Each scene shows the same named points in several views. A view is turned or mirrored, and shifted as a whole, has a little noise and may leave points out.

Scene 1
View 1
Pinil: [  4 -15 -11  -3  -7  -8  19   8  -5  -8   4  -9  -6  12   4   2   5   1
   2  16 -12  -1   1   1  -6  11 -20   4  -3  10  -5]
Sif: [ -7  -8 -11  -5   0  -4  22   9  -6  -8   1 -13 -11  10  -1   3  -1  -3
   9  13   0  -8   6   4  -2  13 -18 -14   7   9 -13]
Pum: [ -6   2  -6   9   2  -4  14   5  -3  -2  -9  -4  -2   7  -3   4  -4  -8
   8  14   1 -11   6   5  -7   3 -16 -13   8   6 -16]
vize: [-13   3 -12   1  -1  -1  16   8  -1  -3  -6  -9  -6  11   3   1  -7  -1
   7  13   2 -10   7   7   3   6 -16 -18  10   6  -8]
nos: [  3  -1  -6   9   6  -8   7  16  11  -2  -1  -9  -9  13   1   3  -6  -1
   4  19  -9   2  -3   6   4  10 -24  10   3   8   7]
pel: [  0  -6  -7   1   0 -19  17  14  -4  -9   1  -2  -9  12  -7   2  -4  -6
   3  18  -1   1   3   0  -7   3 -13  -2   3   6  -7]
tele: [ 10  -8  -1  12   2 -24   9  15   1  -6   0   5  -4  15  -9   2  -3 -12
   1  19  -6   5  -4  -3 -13  -1 -14  15  -2   4  -3]
let: [ 12 -21 -10  -3 -19 -17  19   4 -10 -11   5   5   2  15   4  -3  11   0
  -9  15 -18  10  -1  -5 -16   0 -13  15 -14   9  -2]
gasi: [  8  -2  -3  15  -4 -19   6  11   3  -4  -4   9   4  14  -5   0  -3  -8
  -5  17  -5   5   0  -3 -12  -7 -12  12  -4   4   0]
Movur: [ -5  -4 -10   4  -6  -2  18   3  -7  -5  -5  -4   0   9   1   1   1  -3
   5  14  -3  -8   6   3  -9   2 -14 -12   2   7 -15]
ret: [  0  -7 -16  -4 -17  -7  15   7  -2  -6   2  -1   1  15   7  -8   3   6
 -10  12 -11   7   4   2  -2  -3 -15   1  -6   7   7]
gipig: [ -6  -7  -9   2   4   6  19   3  -6  -2  -5 -17  -7   7   5   9   2  -2
  14  14  -6 -15   5   7  -3  16 -25 -14   5  13 -20]
garas: [  1   3  -8  15   0   3   5   4   6   2 -11  -3   3   9   8   3  -1  -2
   3  16 -10  -6   1   9   0   1 -22   2   1   8  -1]
Gama: [  0  -5 -10   9 -13   0  15  -4  -7  -2  -9   0   8   9   8   0   7  -3
   1  12 -11  -7   5   1 -10  -1 -14  -6  -5   7 -12]
Bomav: [  4  -7  -5  16  -2   2  13   1  -3  -1  -9  -6   4   8   5   7   4  -5
   8  15 -12 -11   2   4 -13   6 -20   1  -3   9 -16]
gufof: [ -1  -2  -4  13   0 -11  13   7  -2  -3  -8   2   0  10  -5   3  -5 -10
   3  16   0  -6   5   2 -10  -2 -13  -5   3   6 -13]
getu: [  5 -14  -9   6 -12   1  17  -3 -10  -3  -6  -4   6   9   8   4  10  -4
   2  14 -14  -7   3   0 -15   4 -17  -3  -6  10 -17]
fum: [ -8   5 -12   8 -19   4  13  -5  -6  -1 -14   7  13  10   9  -5   2  -2
  -5  11  -3  -8  11   4  -8 -12 -10 -16  -2   4 -10]
View 2
gufof: [  6  -3  13  13   4  -1  -1  10 -20   8  -2   0   9  -9   2  11  11   4
  10  -3  -6   0  10  -6   5   4  -9   6  -6   3   2]
Pum: [  7  -2  16   8   6  -2  -3   7 -13  12  -5   3   7 -11  -4  22  10  -1
  12   2  -4  -1  11  -8   4  -3  -7   5  -3   5   1]
tele: [  4  -9   9  23   8  -1   5  10 -17   1  -1 -14   5  -4  10  -6  14   6
   8 -10 -11   3  10  -9   5  21 -14   0 -12  -1   4]
Bomav: [ 12   9  12  10   6  -6   3  17 -16  14  -8  -3   2  -7  -3   8   5 -10
  11  -8  -8  -1  18  -8   5   7   4   9  -3  13  -1]
garas: [  9   9  18  18   0  -4  -6   9 -11  10  -3   1   3  -3 -10   1  -3 -10
  10   1  -7  -1  13 -10  10   9   1   2  -4  11   2]
let: [  0   6   3  11   5  -6  18  10 -24  15   0 -15   5  10  11 -16  17  -2
  -1  -4 -16  -5  15  -3  -9  27   8   0 -14  -3  12]
pel: [  2  -7  13  10   9   0   6   5 -14   9  -2  -9   6  -5   5   8  18   2
   6   5  -8   0  11  -8   0   9  -9  -1 -10  -2   3]
getu: [  6   9   8   2   5  -9  11  10 -17  20  -6  -6   3   3   0   4  10 -10
   6   1 -13  -7  18  -4  -5  10  11   4  -6   4   6]
Sif: [ 5 -3 16 -2 11  1  6  0 -6 16 -7 -6  3 -7 -3 22 16 -9  8 13 -7 -2 14 -8
 -1 -2 -2  0 -7  2 -1]
ret: [ -1   8  12  12  -1  -3   6  -2 -16  16   3  -7   7  11  -3  -8  10  -6
   1  16  -9  -6  10  -3  -4  16   7  -6 -10  -4  14]
fum: [  4  13  15  10  -8  -4  -4   9 -29  18   7  13  14   1 -10  10   7   5
   7   6  -5  -8   7   5   2  -2  11   6  -3   5  15]
gipig: [ 10   4  15  -2  11  -5   4   7  -5  20 -12  -3   1 -10  -8  24   9 -16
  11   5  -5  -2  19  -9   2  -5   1   3  -2   9  -5]
gasi: [  2  -7  12  29   0   1  -2   6 -19   0   6 -10  10   1   5 -12   8  10
   3  -4  -9   3   8  -7   8  21 -14  -1 -14  -2   5]
Movur: [  5   3  13   5   4  -2   4   8 -17  17  -4   1   9  -5  -3  17  13  -4
   9   3  -7  -4  13  -4   1   1   2   5  -4   5   4]
Gama: [  7  12  11   8   0  -7   4  14 -25  18  -2   2   6  -1  -3   6   6  -3
   6  -3  -7  -6  14   0   1   6  10   8  -4   7   8]
Pinil: [  3   5   9   6   9  -5  15   2 -10  18  -7 -17   0   8   1  -4  13 -14
   3   8 -14  -3  17  -7  -8  19   5  -4 -11  -1   5]
View 3
gufof: [  7   6   2   7 -15  -5  -2   7   2   5   6  10  -7   3  -4  -4   5  -1
   3  11   3  15  -8   2   0 -13  -3   6   3  12  -9]
Bomav: [  3  14   5  12  -4 -11  -5   6  -5   8  -4   5 -11  10   3  -4  -3   6
   0   8  -1  17  -2  -3  -6 -21   6   6   2   8  -4]
fum: [ -8  -7   0   1 -12  -3  -2   3  -3  13  -6   7 -11  18  13  -6   9 -12
  -5   9   5   7  -4  -1   6  -7  -7  -4  -5  14  -2]
gasi: [  9  14  -1  10 -16  -5   6   5  -1   0   5  19   3   4   2   1   8  -3
  10  26  11  11  -4   2   9 -11  -9  21   1  12 -16]
Pum: [  6   3   4   7 -13  -5 -10   6   3   7   7   6 -10   2  -9 -11   0  -2
   0   4  -1  18  -8   1  -5 -11   0  -1   3   8  -6]
getu: [ -1   8  13   4  -1 -10   4  -3  -2  10   2  10  -5  19   4  -3  -6   1
  -7  19   0  14   9   0  -5 -18   6   4  -1   6  -5]
vize: [  8  -4   2   5  -8  -4 -15  -3   4  10   8   8 -10   4  -6 -21  -3  -4
  -6   5   2  15  -6   5  -6  -5  -1  -6  -2   4  -7]
garas: [ 15  19  -2  18  -2  -9 -16  -3 -10   8  -8   7  -7   7  14 -10  -5   2
   6  11   9   9  -1  -4  -3 -14  -1  14  -4   3 -11]
nos: [ 22  18   0  16  -3  -8 -15  -8   1   0   7  15   2  -3  -2 -15  -8   3
   7  18  10  14  -1   4  -3  -7  -3  15  -3  -2 -16]
Gama: [ -3   4   7   5  -7  -9   3   3  -5  11  -3   6  -8  17   8  -2   0  -3
  -5  12   1  12   2  -2   0 -17   0   4  -2  11  -5]
gipig: [  7   5  11  10  -1 -10 -12   1   1  12   6   4 -12   6  -9 -16 -10   4
  -8   2  -5  21  -2   1 -15 -16  11  -7   2   1  -4]
ret: [  6   3   7   2  -4  -5   1 -15   0   8   5  18   4  19   8  -7  -3  -7
  -5  27  11   7  11   5   3  -5  -7   9  -8   2 -12]
View 4
let: [  4  -5 -12  14  14 -12 -11   3  17  -1  -1  18  -3 -11  -5  11 -12   7
   2 -16   6   6  -5   0  14   9  -8   2   1 -18  -9]
Pum: [  1   6  -1  -5   3   4   9  -9  -7   5  -4   1   5  11   1   7   7   0
  -3  -2  -7   3  -3   5  -3   2   8   6 -17   6  -5]
nos: [  0  -6  -4  10  10   3   7   4  11  10   4   3   9   9  -6  29   5 -15
   6 -13   1   7  -4  -2  -5  -3   7  10 -15   7  -4]
pel: [  3   1  -7   1  14   6   5 -11   4   4  -4   6  -1  -2   1  17  -2  -4
  -2 -12  -1   1   1   1  -2   6   7   7 -13  -3  -6]
Sif: [  3   8   0  -8   7  -4   9  -8   0   2  -6   7   7  12   8  14  -1  -5
  -5 -12   1   3   4   2  -4  11  13  10 -27  -4   1]
Pinil: [  5  -1  -4   5  10 -16  -2   8  15   0  -1  17   7   4   1  18 -10  -3
   1 -19  10   6  -1  -3   7  10   2   9 -14 -13  -2]
Movur: [  2   8  -4  -3   2  -6   4  -6  -4   4  -2   7   5   7   5   6   3   4
  -3  -3  -5   5  -4   4   4   6   4   4 -16  -3  -4]
gipig: [  1   8   4 -11  -1  -9  11   1  -4  -1  -6   5  14  22   1   7   2  -3
  -5  -5   2   7  -2   8  -3   6  11   9 -29  -1  -1]
vize: [  4  13  -1  -3   2  -4  11  -9  -5  10   0   4   8  16   9  12  11  -5
   1  -5  -5   2  -2  -3  -2   8  10   6 -24   5   2]
fum: [  4  14  -9   5  -8 -11   1  -9  -5  12   4  11   2   6   8  -3  15  13
   4   5 -12   4  -9  -3  15   8  -3  -3  -6   0  -3]
tele: [ -1 -12 -10  11  16  10   0  -3  11   1   0   4  -1 -11 -11  20  -4  -2
   0  -9  -3   2  -4   5  -1  -3   2   5   0  -1 -15]
Bomav: [ -1  -2  -1   0   0  -6   3   8  -2  -3  -4   5  10  12  -7   3   2   3
  -2  -1  -2  10 -11   9   5  -6  -2   5 -14   0 -11]
ret: [  8   7  -8   7   6 -16   0   0  12   8   4  16   4   4   8  18   0   0
   5 -16   4   5  -1 -11   9  14   1   6 -12  -8   1]
getu: [  2   1  -4   0   4 -16  -1   6   6  -2  -4  14   7   7   0   4  -5   5
   0  -8   3   7  -4   3  10   7  -2   4 -13  -8  -5]
Gama: [  2   5  -5   3  -2 -12  -1   1   0   2  -1  11   4   7   1  -2   5   9
   0   1  -4   6  -8   3  12   5  -5   0  -9  -4  -7]
gufof: [  0   1  -5   2   7   5   4  -9  -4   4  -2   1   1   0  -1   9   5   2
  -2  -1  -8   4  -4   5   1  -1   4   3 -10   3  -9]
gasi: [  0  -8 -13  14  12   8  -4  -6   9   7   3   5  -4  -9  -7  17   4   2
   4  -7  -8   3  -7   3   3  -3  -2   1   4   2 -14]

In a view up to two points have been moved. Name them for each view, in the order of its rows, or write -.
view 1 => Pinil, getu
view 2 => gasi
view 3 => garas
view 4 => ret

Scene 2
View 1
daref: [  7   2  -1  17   4   0  17  16  -3  -1  -9   3  -9 -14   5  -7  -3   6
  -5  -2   8  12   4  -5   3   1   0  -2  -9   6  21]
res: [  1 -12  -6  16   0  -6  14   7   4 -15  -5   7 -13 -11   0  -5  -5   6
  -4   3   2   0  10   6   7   7   7  -3  -6   1  19]
mapom: [-11  -3 -11  -2  -3 -18   4  -4   2   2   2   4 -15  -3  13 -10   3  -7
 -11   6   0   7   5  -5   8   6   4  -2   7  -1  13]
Faziv: [  3   0  -2  -6  14  -6  10   7  -2  -5   6  -9  -4   1  12   6  -6   4
   0  -1  -5  13   8  -6   1 -12   5  -2   4   1  10]
mure: [ -1 -15  -7   2   8  -5   5   8  11  -8  10  -7  -8  -2   6  16  -3   7
   2   7  -4   4   8  -2   3   2   9  -3   1   3  14]
bon: [ 13   6  -9   8   4  -6  15  15  -8  15  -3   4 -14  -7  10 -11   1   1
 -12  -8  11  17  17 -21   5   3  -5   2  -7   8  11]
Gesi: [15  4 -1  8 12  5 17 19 -4 -2 -4 -7 -4 -9  9  3 -6  9  1 -3  6 17  4 -9
  2 -9  0  0 -7  7 16]
zeket: [ -5 -15  -3  27  -6   0  16  11   7 -17 -15  12 -13 -19  -4  -9  -4   6
  -5   6   9  -1   2  13   8  14   5  -6  -9   1  29]
seb: [-6  9  0 -2  4 -6  8  2  0 -2 -3 -8 -5 -4 15 -3 -3  0 -2  5  0 15 -7  0
  1 -9  2 -4  6  0 19]
nud: [ -9 -11 -12   9  -5 -12   7   4   7   1   0   7 -16  -6   6  -5   2  -4
 -10   7   3   3   7  -4   9  16   4  -3   1   3  16]
kib: [ 1  9  0  0  5 -3 11  8 -1  3 -2 -8 -6 -7 14  0 -1  0 -4  2  3 17 -7 -6
  2 -8 -1 -1  1  4 18]
Geru: [ -6  -3  -6 -11   8 -14   4  -1   2  -1  11  -9  -8   4  15   5  -3  -1
  -4   4  -6  11   5  -7   4  -6   7  -3  11  -2  11]
Liri: [-17  -6   1  -1   3  -7   5  -4  10 -16   2  -9  -3  -4  10   6  -4   1
   1  15  -7   5 -15  13   2  -5   9  -6   9  -3  22]
sefe: [-25 -21  -2  -7   5 -13  -1 -11  18 -22  13 -11  -5   1   8  17  -7   2
   3  18 -15  -4  -9  18   3   0  17  -7  16  -7  17]
nazus: [ -6  -1   3 -12  17  -8   8  -3   1 -17   9 -18   0   6  13   9 -11   7
   5   7 -12  12  -5   6  -1 -22  10  -5  14  -5  13]
View 2
mapom: [  7  11  -4 -14   8 -10   7  -1  -2   1   0   1   8  10  -9   7   0  11
  -9  17  -8 -12  -5   1   7  -2  12  -9 -11   7   8]
Faziv: [ 16   2  -1  -6  10  -6   8   3 -14   3  11   7  12   0 -10  -2 -10  -7
  -1  13  -7   2   9   5   5   8  -4   2  -2  -3  -3]
sefe: [  9 -10  23 -12   0   3  -4 -10 -17  -5  12 -32  13   0  -5   4   5   2
   3   6  16 -16   3   6  14   8   4  15 -11  10   7]
Gesi: [  6   7  -3   0  15  -6  12  10 -10  -1  -5  20   7   8 -10 -15 -25 -18
 -15  11 -20   6  -5   3   4   4 -13  -8   0 -10 -14]
bon: [  9  16 -14  -6  17 -14  13   9   1   5  -5  29   4   9 -12  -6 -16  -4
 -20  22 -23   2  -1  -2   4  -2  -2 -19  -4  -4  -4]
nud: [ -3   9   2 -11   8 -11   8  -2   4  -1  -2   0   5  10 -10  -5  -6   4
 -17  15 -12  -8  -5  -8  22  -8   7  -8 -10   1   2]
kib: [ 13   8  -4  -5  12  -3   9   8 -15  -3  -4   9  12  10  -8   0 -12  -6
  -6  13 -12  -2  -7  11  -3   9  -3  -5  -7  -1  -6]
nazus: [ 15  -2   8  -4   7  -4   6  -3 -17   0  16 -13  18   1 -11   0  -7  -4
   8   5   0  -2  13   6  10  13  -2  10  -7  -1  -5]
Liri: [  6   0  14  -9   4   1   3  -4 -16 -10   3 -22  16   9  -7   2  -1  -1
   4   6   0 -13  -6  11   8   8   3   9 -12   5  -3]
res: [ -8   5   8  -8   7 -10   9  -2   1  -6  -1  -4   6  11 -11 -11 -11  -3
 -13   8 -13  -5  -5  -8  28  -5   2  -4  -9  -5  -2]
mure: [  4  -5  11  -7   7  -2   0   1  -9   1   7  -2   7   1  -7  -6  -8  -8
 -15  13   3  -3   3  -3  13  -1  -5   1  -1   2   5]
Geru: [ 17   2  -2 -10   9  -4   6   0 -11   5  10   2  11   2  -7   6  -3   4
  -4  18   0  -6   8   4  -1   7   4   0  -5   4   5]
seb: [ 11   6   0  -6   9  -3   9   4 -15  -5  -2  -1  14   9  -9   0  -7  -1
   0  11 -11  -4  -5  13  -3   9   1   0 -10   0  -8]
zeket: [-18   7  15  -7   5 -10   7  -4   4 -14  -9 -13   6  17 -10 -18 -12  -6
 -17   3 -17  -9 -16  -7  32  -8   2  -3 -16  -6  -9]
daref: [ -1   9   1  -3  11  -9  13   6  -3  -4  -5  10   8  13 -11 -12 -20 -10
 -15  10 -21   1  -9  -1  14   1  -4 -10  -7  -9 -11]
View 3
mapom: [ 12  -5  -1  -3  -4 -18   1   8   0   1  11  -4  -1   0  16  -1 -16  11
  12  -6   5   5   1  -2  24 -13  -4  18  -6  -7  -2]
Liri: [ 14   7   8  -8 -16 -15  -2   2   0   5  -1   5  -4   1   4  -8 -18  15
  -4   7   7  -6   7   5   8  -3 -12   9 -29  -9 -13]
bon: [ -4  -8 -18   0  12  -8 -15  16   8   6  12  -4  -5  13   4   2  -7   7
  19  -8  -9  15  -4  -5  22 -13   0   9   9   5  13]
res: [  5  -5  -3 -12 -13  -6  -9  21  -5  21   8  -2   0  -4   5   5  -8  11
   8  -9  -4  12  12   2  12  -2  -2  10 -10   2  -7]
nud: [  9  -8  -2  -9 -10 -12  -6  17  -3  16  10  -5   0  -4  10   7 -11  11
  13 -15  -1  13   5  -3  19  -7  -1  14  -4  -1  -4]
mure: [  9   4   5 -12 -11  -6   0   8   4   8   8   4  -7   2  -2  -4  -8  20
   4  -9  -7  11  -4  -3   0  -7  -7  14 -10   6 -15]
Geru: [ 10   2   5 -10   2 -14   2   2   7  -6  11   1  -8   7   6  -9 -13  19
   5   0   1   1  -8   0  10 -15 -12  17  -5  -2 -11]
Faziv: [  4   0  -3 -14   8  -9  -6   9   6  -4   8   3  -9  12  -2  -7 -10  19
   2   5  -5   0  -2   1   6 -12 -13   7  -3   5 -10]
kib: [  2   3  -9  -1   0 -12 -11   7   7   0   1   2  -6  15  -1  -8 -13  10
   7   5  -4   2   0   2  14  -9  -7   4 -11   0   5]
zeket: [  5  -7  -5  -6 -27  -5 -15  24 -10  31   2  -2   2  -7   3   8 -10   6
   8 -13  -5  16  21  -1  14   7   2   5 -19   0  -2]
daref: [ -2  -5 -12  -6  -4  -5 -20  20   2  14   4   0  -3  10  -2   2  -6   7
  10  -3  -8  11   9  -1  14  -3  -1   1  -6   4   6]
seb: [  9  -1  -4  -2  -5 -16  -8   8   1   3   2   0  -3   7   8  -4 -16  11
   4   7   4  -2   8   3  20  -8  -9   7 -15  -7  -1]
View 4
Gesi: [ -3 -12 -10 -11   1 -13   2  -2  12 -17 -18  -1  -8  -1  10  12  -3  -4
  -3   8  -7  -8   7  11  -8   5  13  -1  -4   0 -18]
sefe: [  9   1  -5  18 -20  10  -6  -8  -3  -2   4 -11  13  32   6  -2   9  -4
 -11  21   6  22  -6   0   9  -4 -13  -3   0 -12  13]
kib: [ -3  -5 -18  -8   2  -1  -6   5   5 -12  -9  -7 -13   8   5  14  -2  -9
 -10   5  -5   2   8  10  -8   6   6   1   6   3 -10]
Faziv: [  4  -6  -9  -5  -2   3  -6   3   4 -12  -9  -1  -6  10  15  11  -7   4
  -5  14  -4   2   1   8  -3   2  15   3   1   0  -7]
nazus: [  9  -3  -8   5  -8   6  -1   5   0 -10  -7  -1   2  21  17   3  -3  -1
  -4  25  -4  12  -3   8   5   3   7  -2  -2  -6   1]
Geru: [ 10   0  -9  -4  -3  11 -16  -2   0  -8  -2  -6  -7  16  11  13  -6   5
 -10  11   2   6   1   5   2  -2   7   4   8   0  -5]
mure: [  6  -4   2   2 -11  -4  -7 -16   5 -11  -3  -6   3  10   8  10   3   3
  -9  11   5   1  -2   4   1  -4   3   3  -2  -6  -7]
seb: [  0  -5 -18  -4  -1   3  -7   7   3 -10  -7  -5  -9  14   5   9  -1 -10
 -11  11  -5   8   7   9  -6   8   1  -2   6   1  -5]
bon: [  2  -6  -4 -23  10  -5 -14  -7  10 -17  -9   2 -22 -12   9  25  -9   0
 -13  -2  -2 -17  16  14  -8   7   4   4   5   8 -16]
mapom: [ 10   3  -8  -6   2  11 -18  -7   2  -8   3  -1 -11   8   4  19   0  -2
 -18   6   3   2  13   8  -1   6 -15   2  11   2   3]
Liri: [  0  -1 -15   9 -10   5  -4   1   1  -6  -3  -8   3  24   4   4   7 -11
 -12  17  -2  19   1   5   0   4 -10  -4   3  -8   4]
nud: [  9   0   3  -6   2  -3 -11 -18  10 -10  -2   1  -8  -2   4  18   4  -5
 -17   8   5  -4  12  11   0   8 -20   0   1  -2   1]
View 5
nazus: [ -4 -12   3  -3  18   6  -2 -12  -1  -8   5  -1  -1 -11  -5   3   0   5
  11   9   5   7   1   1  -4   6  10 -27  -2   4  -9]
sefe: [ -2 -10  -5  -3  30   3  -2 -19 -16 -10   9  12  -9  -8  -5  -9  -4   4
  -4  14   7 -11   2  17   2   2  -4 -16  -3   1   2]
mure: [  2 -11   4   1  13 -11  -4  -8   7   0   8  10  -4   6   4   2  -1   2
   5  -6   0   4   5   0  -2   6  12  -9  -2  -3  -1]
seb: [  0  -8   5  18  14   7   0  -1   3  -7   7  -4  10  -7  -6   9   4  -4
   5  -4   1   2  -2 -11  -1  13   9 -20  -5   3 -10]
mapom: [  3  -7  -6  17  17  -3  -7  -2  -5  -1  12  -9   3  -1  -6  -8  13  -5
  10  -4   3  -5 -16 -17   6  23  18  -8 -20  -5  -4]
bon: [  4  -8   5  18   0 -12  -6  12  21   6   6  -8  13   7   2   9  14  -9
  16 -24  -2  11  -7 -28  -1  18  29  -4 -10 -11 -11]
res: [ -4  -6  -4   0  18   0   1   0  11  12   5   9   7   7  -5   9  16 -10
   8 -17  11   3   1  -2   3   4   9  -1  -1 -15  -4]
daref: [ -4  -5   4  13   9   1   1   8  20   6   4  -1  15   5  -3  18  15 -10
  11 -24   3  10   1 -13  -2   9  15  -8   1 -10 -12]
zeket: [ -8  -2  -5   6  25   8   6   3  10  14   3  12  11  10  -8  16  19 -16
   1 -26  14  -1   4   3   5   1   2   5   4 -22  -2]
Liri: [ -5  -7  -1  14  27  17   2  -8 -11  -9   9   2   6 -11 -11   3   4  -4
  -4   4   6  -9  -4   5   2  10  -2 -18  -6   1  -6]
Gesi: [ -2 -10  12   9   3  -1   0   5  21   1   4  -1  13   0   2  20   4  -4
  12 -17  -1  15   8 -15  -8   7  16 -17   4  -1 -14]
Faziv: [  0 -11   6   3   7  -4  -5  -5   8  -5   6  -4   4  -7  -1   5   2   4
  15  -1  -1  11   1 -10  -4  10  17 -20  -5   3 -10]
nud: [ -2  -6  -7   7  17  -6  -4   1   7  10   7   2   4  10  -2   3  17 -10
   9 -18   8  -3  -6  -8   7  12  15   2  -8 -15   0]
View 6
kib: [-12   1 -12   3  -5 -13   0   7  -1 -17   1  -5   0   0  19  -8   9   1
  -9  -1   5 -17   5   4   9  12   5  12  -1  -3  -9]
bon: [ -8   5 -10 -16 -21   1  -1  -4   8 -21   9  -4   7   3  31  -1  13   8
  -1   0  -4 -21   5  11  22  10  -1   8  -2   3   9]
mure: [  0   3  -1   9  -1   2  -7  -6  -9  -8   4  -9   3  -4  -1  -8   4 -16
  -4   6   3  -8  11  -1   5   2  -3   7   1  -4   2]
zeket: [ -1  -5  -2   1  -4   2   2  13  -8   6  16  -1  28  -3   1  -3 -13   0
  10  -4 -18  -6  -3  -5  26   5 -13   9   8 -11 -10]
Liri: [ -3   0   0  24  11 -11   0  13 -12  -8  -2   0   1 -12   1 -14  -1  -6
  -9   7   9 -13   3  -4   3   7   2   9   6 -14 -20]
Geru: [  1   8   2  11   0  -2  -2  -2  -5 -21  -1  -2  -7  -7  13 -10  12  -6
 -10  14  12 -21   7   7   2   6   3   5   4  -6  -1]
res: [  0   3   1  -2  -6   3  -2   7  -6  -3  10  -1  17  -3   6  -4  -5  -6
   5   3  -9  -9  -2  -1  17   2 -11   9   5  -8  -4]
Gesi: [-13   7 -14  -8 -10  -9  -7   8   2 -10   5 -13   6   5  21   0   7  -9
  -3  -3  -1  -6   7  -2   7   8  -2  12  -7   6   0]
nud: [  4   3   5   1  -8   7   0   1  -4 -10  11   1  15  -4  10  -6  -1   2
   4   6  -7 -17   0   4  23   7  -8   6   9  -8   1]
daref: [-10   3 -11  -9 -11  -5  -1  10   3  -8  10  -6  15   2  22  -1   3   0
   2  -3  -8 -10   3   0  18   9  -6  11   0  -1  -3]
nazus: [  0  14   4  13   8  -7  -5  14  -8 -14  -5  -4  -7  -8   9  -5   6 -16
 -10  14  11 -10   2  -5  -7   2  -1  12   1  -6 -14]
seb: [ -9   2  -8   9  -1 -12   0  11  -2 -17  -2  -3  -2  -6  17  -9   6   0
  -9   2   7 -18   2   2   7   9   3  12   3  -7 -14]
sefe: [  7   2  11  34  18  -2  -2   4 -21  -6  -3  -1  -4 -16 -16 -16  -1 -18
  -8  14  11 -10   7  -5  -2   2   0   6  11 -19 -19]
mapom: [  4   1   4  11  -5   3   5  -3  -4 -19   7   5   4  -9  14 -10   5   9
  -4  10   4 -27   1   9  18   8   1   5  10 -12  -4]
Faziv: [ -6  13  -3   2  -4  -6  -6   6  -2 -19  -1  -7  -5  -2  18  -4  10 -10
 -11  10   9 -12   6  -1  -1   6   0  11  -3  -1  -2]

In a view up to two points have been moved. Name them for each view, in the order of its rows, or write -.
view 1 => nud, nazus
view 2 => Gesi
view 3 => seb
view 4 => -
view 5 => mapom, Liri
view 6 => -
